Each row is a point on a landscape with many valleys, with its height.
From any point a ball takes the steepest step (drop divided by distance) to one of its 2 nearest points. It stops when none of these is lower. Distance is the straight distance between rows; heights are no part of it.
Z_886 (h 468): [ 97 160 147 194 103 144 123 187 138 148 118 137 150 155 163 167 137 139
 158  66 130]
Z_581 (h 753): [106 170 133 149 110 143 128 168 109 139  63 111 129 149 154 146 111 142
 127  91 136]
Z_756 (h 243): [140 130  92  81 137 130 125  91  90  94  92 151 106 148  39  84 111 109
 112 119 149]
Z_211 (h 334): [ 90 121 110  94 127 186 151 122 150 175 116 179  95 155 119 114 142 124
 112 125 126]
Z_385 (h 303): [ 75 138 114 107  88 145 144 134 180 188 138 151 100 103 174 147 134 133
 140 140 123]
Z_384 (h 469): [112  61 111 107 142 124 100 100 166 117 205 171 128 130  85  84 170 107
 165 137 104]
Z_978 (h 424): [141  69 111 101 158  99 102 102 131  86 184 137 124 108  83  72 140 128
 140 147 100]
Z_307 (h 542): [ 87 126 103  75 108 157 151 113 167 185 116 154  82 110 148 117 129 135
 112 154 121]
Z_60 (h 143): [141 144 120 104 143 144 135 127  79 122  40 121 100 143  93  92  82 138
  91 114 138]
Z_170 (h 501): [ 79 153 127  49  83 182 137 119 154 173 111 118  81 145 154 137 138 132
  85 161 126]
Z_149 (h 167): [ 95  80 122 127 137 138 137 149 194 182 174 180 130 107 141 106 140 132
 154 120 106]
Z_71 (h 192): [101  96 121 139 128 125 136 158 180 175 151 159 136 103 151 117 125 141
 157 119 114]
Z_905 (h 279): [170 104 164 137 189 103 130 119 105 105 149 108 150 113 130 104 114 132
  96 137 117]
Z_555 (h 406): [ 80 160 113 161  62 129 114 150 175 166 141 133 115 100 164 193 144 118
 161 142 126]
Z_38 (h 274): [122 125  73  66 130 149 143  86 112 116 104 169 106 141  39  89 126 108
 109 131 142]
Z_156 (h 245): [ 86 124 115 127 104 138 143 149 171 184 130 158 118 111 162 134 127 135
 148 121 121]
Z_139 (h 313): [120 120  76  73 131 141 135  77 127 114 137 177 114 145  46  91 141 100
 126 126 144]
Z_614 (h 85): [104 136  95  88 115 160 131  62 132 106 153 175 127 191  59 111 155  77
 143 113 153]
Z_626 (h 244): [110 132 111 101 136 169 124 100 104 124  94 164 114 191  56 103 137  92
 118 107 152]
Z_393 (h 196): [186 145 116 173 109  92 147 162 121 124 129  93 143  82 170 193 123 161
 142 163 139]
Z_233 (h 255): [156  90 181 148 190 109 123 109 105  99 167 102 154 122 146 115 135 124
 104 141 109]
Z_893 (h 673): [ 63 192 133  91  60 156 105 141 158 160 124  95 110 120 141 187 147 106
  93 159 135]
Z_477 (h 338): [107 164 100 106  82 105 118 128 153 153  99  87 101  62 141 161 102 126
 145 172 153]
Z_396 (h 216): [116  47 143 148 126 134  94  88 135  75 202 134 127 167 127 100 184 121
 182 130  88]
Z_713 (h 443): [149 134 192 188 168 121 127 160 114 128 157 105 181 148 168 149 139 134
 126  91 137]
Z_498 (h 354): [175 182 121 146 105 105 146 145  99 118  70  78 120  93 160 172  91 155
 118 146 150]
Z_792 (h 210): [109 135 117 100 137 176 128 122  98 133  68 152 112 187  68 101 124 106
 109 106 145]
Z_152 (h 187): [197 132 172 120 183 100 135  97  65  89 109 120 140 121 111 102 100 117
  66 130 128]
Z_728 (h 355): [184 137 182 151 184 104 157 138  89 118 117 103 183 111 153 143 113 122
  88 128 134]
Z_912 (h 777): [156  84 125 111 127 108 106  74  96  54 172 126 128 163 109  96 157 124
 153 135 107]
Z_697 (h 163): [192 140 162 131 180 106 154 124  84 112  98 112 146 107 127 109  84 135
  74 129 134]
Z_174 (h 200): [189 125 147 112 173 100 127  99  74  86 116 126 122 122  90  86  96 128
  79 129 131]
Z_707 (h 451): [129  63 104 112 167 103 119 129 162 132 167 147 127  83 100  70 120 142
 136 147  95]
Z_146 (h 325): [148 111 200 181 184 121 136 145 112 116 168  92 194 126 173 158 149 122
 119 123 126]
Z_11 (h 211): [131 148 131 175 120 119 134 173 133 143 114 117 147 124 165 151 114 155
 145 102 135]
Z_180 (h 442): [124  57 114 108 146 109  95  96 145  85 201 139 125 120  89  81 163 120
 162 148  95]
Z_938 (h 764): [162 138 154 137 170 122 117 117  80 111 100 125 122 164 104  97 104 125
 101  99 144]
Z_294 (h 175): [127 137 121 106 147 155 124 126  83 124  56 136 106 170  76  94 106 119
 104 105 144]
Z_807 (h 284): [170 164 152 182 143 114 151 168 100 126 113 102 170 124 168 170 119 149
 116 106 143]
Z_642 (h 205): [116 111  99  94 115 139 119  67 142 102 169 175 129 176  69 102 161  81
 162 116 138]
Z_605 (h 388): [134 189 117 136  83 116 118 146 107 121  60  67 111 101 146 176  98 140
 124 145 150]
Z_380 (h 390): [198 133 161 142 176 101 175 145  98 117 113 100 181  79 152 150 101 134
  91 151 132]
Z_358 (h 362): [125 106  97  96 142 130 120  98 131 126 138 175 113 142  63  84 135 107
 132 120 132]
Z_447 (h 779): [157  95 103  91 108 106 121  67 100  39 164 125 136 168 102  97 155 121
 171 128 115]
Z_815 (h 405): [ 84 138 116  77 106 210 156 128 150 172 115 162  88 178 135 129 150 131
  98 135 123]
Z_486 (h 767): [170 122 150 127 162 110 106  94  77  90 125 130 120 171  95  93 121 116
 111 110 137]
Z_579 (h 111): [164 153 135 122 154 127 144 132  81 121  55 110 114 124 121 102  73 149
  86 115 139]
Z_493 (h 760): [145 150 152 143 162 135 124 143  88 126  81 122 125 164 120 107 101 134
 105  86 146]
Z_392 (h 288): [142 171 112 179  86 109 122 160 127 129 103  97 126 108 163 187 119 149
 149 134 140]
Z_802 (h 329): [191 161 129 142 132 100 165 145 103 123  84  92 138  87 162 153  84 158
 107 145 142]
Z_592 (h 276): [118  89 118 117 108 137 106  71 144  99 182 171 134 187  89 103 171  84
 180 116 125]
Z_767 (h 158): [135 121 101 142 107  95 138 155 165 150 131 111 132  73 165 143 103 160
 162 153 127]
Z_430 (h 732): [ 65 187 129 147  55 153 101 152 153 153 106 111 117 132 153 204 151 103
 128 134 123]
Z_297 (h 225): [164 124 103  84 145 108 120  89  87  80 111 142 106 131  50  74 105 120
 113 123 141]
Z_773 (h 164): [120  48 158 158 153 132 100  88 122  75 203 116 124 147 143 106 179 133
 159 142  84]
Z_812 (h 482): [112  89  93 100 141 127 139 122 167 169 138 177 109 100 113  84 123 135
 132 136 111]
Z_868 (h 361): [ 72 156 114 128  72 135 130 140 179 178 144 138 107  96 172 174 138 122
 147 148 129]
Z_354 (h 489): [115 153 172 202 130 140 117 188 130 140 136 128 162 166 163 155 137 139
 150  56 138]
Z_356 (h 787): [147 118 101  86 121 108 112  70 101  67 141 145 122 167  67  92 137 101
 152 118 144]
Z_961 (h 743): [ 75 189 130 166  57 150 104 165 136 137  82 107 127 149 157 200 146 114
 135 111 123]
Z_230 (h 86): [125  59 178 165 172 128 102  98 122  90 196 104 136 140 154 111 165 130
 142 141  92]
Z_590 (h 104): [ 83 148 130 142 102 151 132 165 143 165  96 146 125 142 156 142 128 133
 143  95 127]
Z_805 (h 215): [125 139  94 123  90  90 130 137 165 156 120 102 111  58 156 152 100 143
 162 169 139]
Z_999 (h 246): [153 169 130 188 113 117 138 172 116 130 109 104 150 123 169 178 120 156
 136 109 141]
Z_120 (h 190): [102 140 100  94 123 171 128  78 112 111 119 168 123 200  50 111 145  78
 128 112 156]
Z_870 (h 476): [136 139 175 187 151 126 121 172 123 137 147 118 167 154 161 141 130 141
 138  77 139]
Z_143 (h 212): [181 117 127  95 159  95 117  87  77  70 128 131 114 127  73  79 109 125
  99 130 130]
Z_425 (h 480): [ 93 183 106 115  74 118 102 139 149 150 103  80 105  74 121 185 120 107
 129 174 156]
Z_104 (h 613): [ 70 179 133  63  66 156 116 132 150 165 107  90 105 116 144 164 133 113
  85 164 139]
Z_903 (h 116): [149  99 130 157 156 106 143 166 154 136 156 106 160  87 156 125 108 165
 140 139 119]
Z_896 (h 312): [173 141 130 145 145 104 156 152 117 131 105 102 144  95 156 134  87 162
 115 132 136]
Z_739 (h 757): [134 161 144 152 141 134 132 161  98 135  75 114 130 153 142 127 102 146
 115  85 143]
Z_940 (h 463): [117  75  99 111 152 113 129 134 175 158 152 160 124  86 116  80 119 142
 140 140 101]
Z_803 (h 114): [104  78 117 117 150 142 124 127 176 163 176 187 124 127 107  91 150 117
 148 119 113]
Z_490 (h 136): [189 124 131 161 141  97 170 168 122 123 142  94 167  71 169 179 121 162
 128 165 130]
Z_36 (h 515): [ 98 110  95  87 123 141 150 116 169 181 120 168  92 100 136 102 122 135
 123 147 115]
Z_102 (h 188): [105  94 104 104 142 159 137 108 172 163 176 202 110 141  94  97 157 113
 136 122 122]
Z_587 (h 770): [164 100 155 132 159 108 101  92  90  84 151 127 126 164 110  95 135 117
 122 119 121]
Z_822 (h 84): [167 113 148 165 166 106 159 166 130 124 154  94 176  87 161 153 120 159
 123 144 127]
Z_515 (h 550): [ 77 161 125  50  80 161 129 119 151 172  98 103  90 117 151 140 126 123
  89 167 134]
Z_34 (h 256): [121  67 137 135 121 129  93  85 139  91 189 153 131 180 107 100 174 103
 181 121 108]
Z_895 (h 194): [136  72 189 159 186 121 120  91 102  88 178  97 150 123 162 126 161 119
 117 151  94]
Z_305 (h 402): [137  85 104  99 149 107 107  99 132 107 161 157 121 127  72  76 138 116
 141 131 118]
Z_790 (h 456): [ 78 147 124  67  90 193 145 130 146 175  97 138  91 163 151 136 143 129
  94 144 122]
Z_377 (h 133): [136 112 117 151 133 104 141 161 156 149 134 118 143  89 157 126 104 162
 150 131 123]
Z_106 (h 436): [ 99 163 115 194  65 128 108 168 162 151 131 128 128 117 165 199 145 125
 170 125 123]
Z_484 (h 439): [111 188 112 131  73 117 100 144 129 131  78  69 109  94 132 186 114 119
 130 156 152]
Z_32 (h 319): [174 152 173 168 169 111 153 156  94 125 119 102 180 125 161 154 117 133
 100 108 142]
Z_657 (h 168): [105 137 131 157 120 132 130 169 144 160 114 140 137 133 156 133 117 140
 149  95 132]
Z_690 (h 774): [151  77 149 132 152 109  98  89 105  77 174 125 127 159 115  93 150 123
 139 130 108]
Z_715 (h 297): [176 115 143 142 174 102 150 141 120 121 130 107 150  93 141 113  93 154
 103 137 124]
Z_468 (h 712): [ 58 189 131 125  54 159 105 145 164 161 134 111 109 123 152 202 155 101
 114 150 127]
Z_794 (h 438): [144  66 115 113 176  97 113 118 142  98 179 123 126  80  95  71 123 146
 124 158  92]
Z_641 (h 134): [184 158 142 129 157 116 159 132  86 118  65 103 127 104 137 117  71 152
  81 126 141]
Z_837 (h 252): [156 158 106 169  88  92 125 156 137 131 117  91 124  86 162 184 116 151
 155 155 143]
Z_860 (h 455): [102 166 129 198  83 134 119 181 144 144 117 129 143 138 168 185 138 138
 161  91 125]
Z_313 (h 206): [ 62 158 136 120  85 178 138 158 146 175 102 149 114 155 164 158 148 122
 127 106 120]
Z_432 (h 748): [ 82 181 132 157  76 150 116 170 122 140  70 112 130 152 159 176 130 129
 134  97 129]
Z_787 (h 262): [ 98 108 105  99 137 176 147 113 162 171 147 197 100 151 102 104 149 118
 122 123 126]
Z_994 (h 176): [159 110 179 165 187 113 149 150 116 118 162  92 188 100 162 153 134 133
 111 139 126]
Z_617 (h 783): [146 113  91  76 104 105 122  60 111  53 156 138 136 166  83  91 146 104
 174 121 131]

For each start below, name the point where the ball stops.
Z_690: Z_803
Z_961: Z_803
Z_728: Z_590
Z_477: Z_822
Z_392: Z_822
Z_180: Z_579
Z_707: Z_579
Z_555: Z_803
Z_484: Z_230

Call two points neighbours if one is among the 2 nearest of the other. Go from one point of each pair to the other, from neighbour to neighbour, staying as low as possible. Name the highest point that can't be avoided.
Z_822 and Z_590: Z_392
Z_230 and Z_803: Z_790
Z_590 and Z_579: Z_380
Z_579 and Z_230: Z_592
Z_579 and Z_614: Z_626
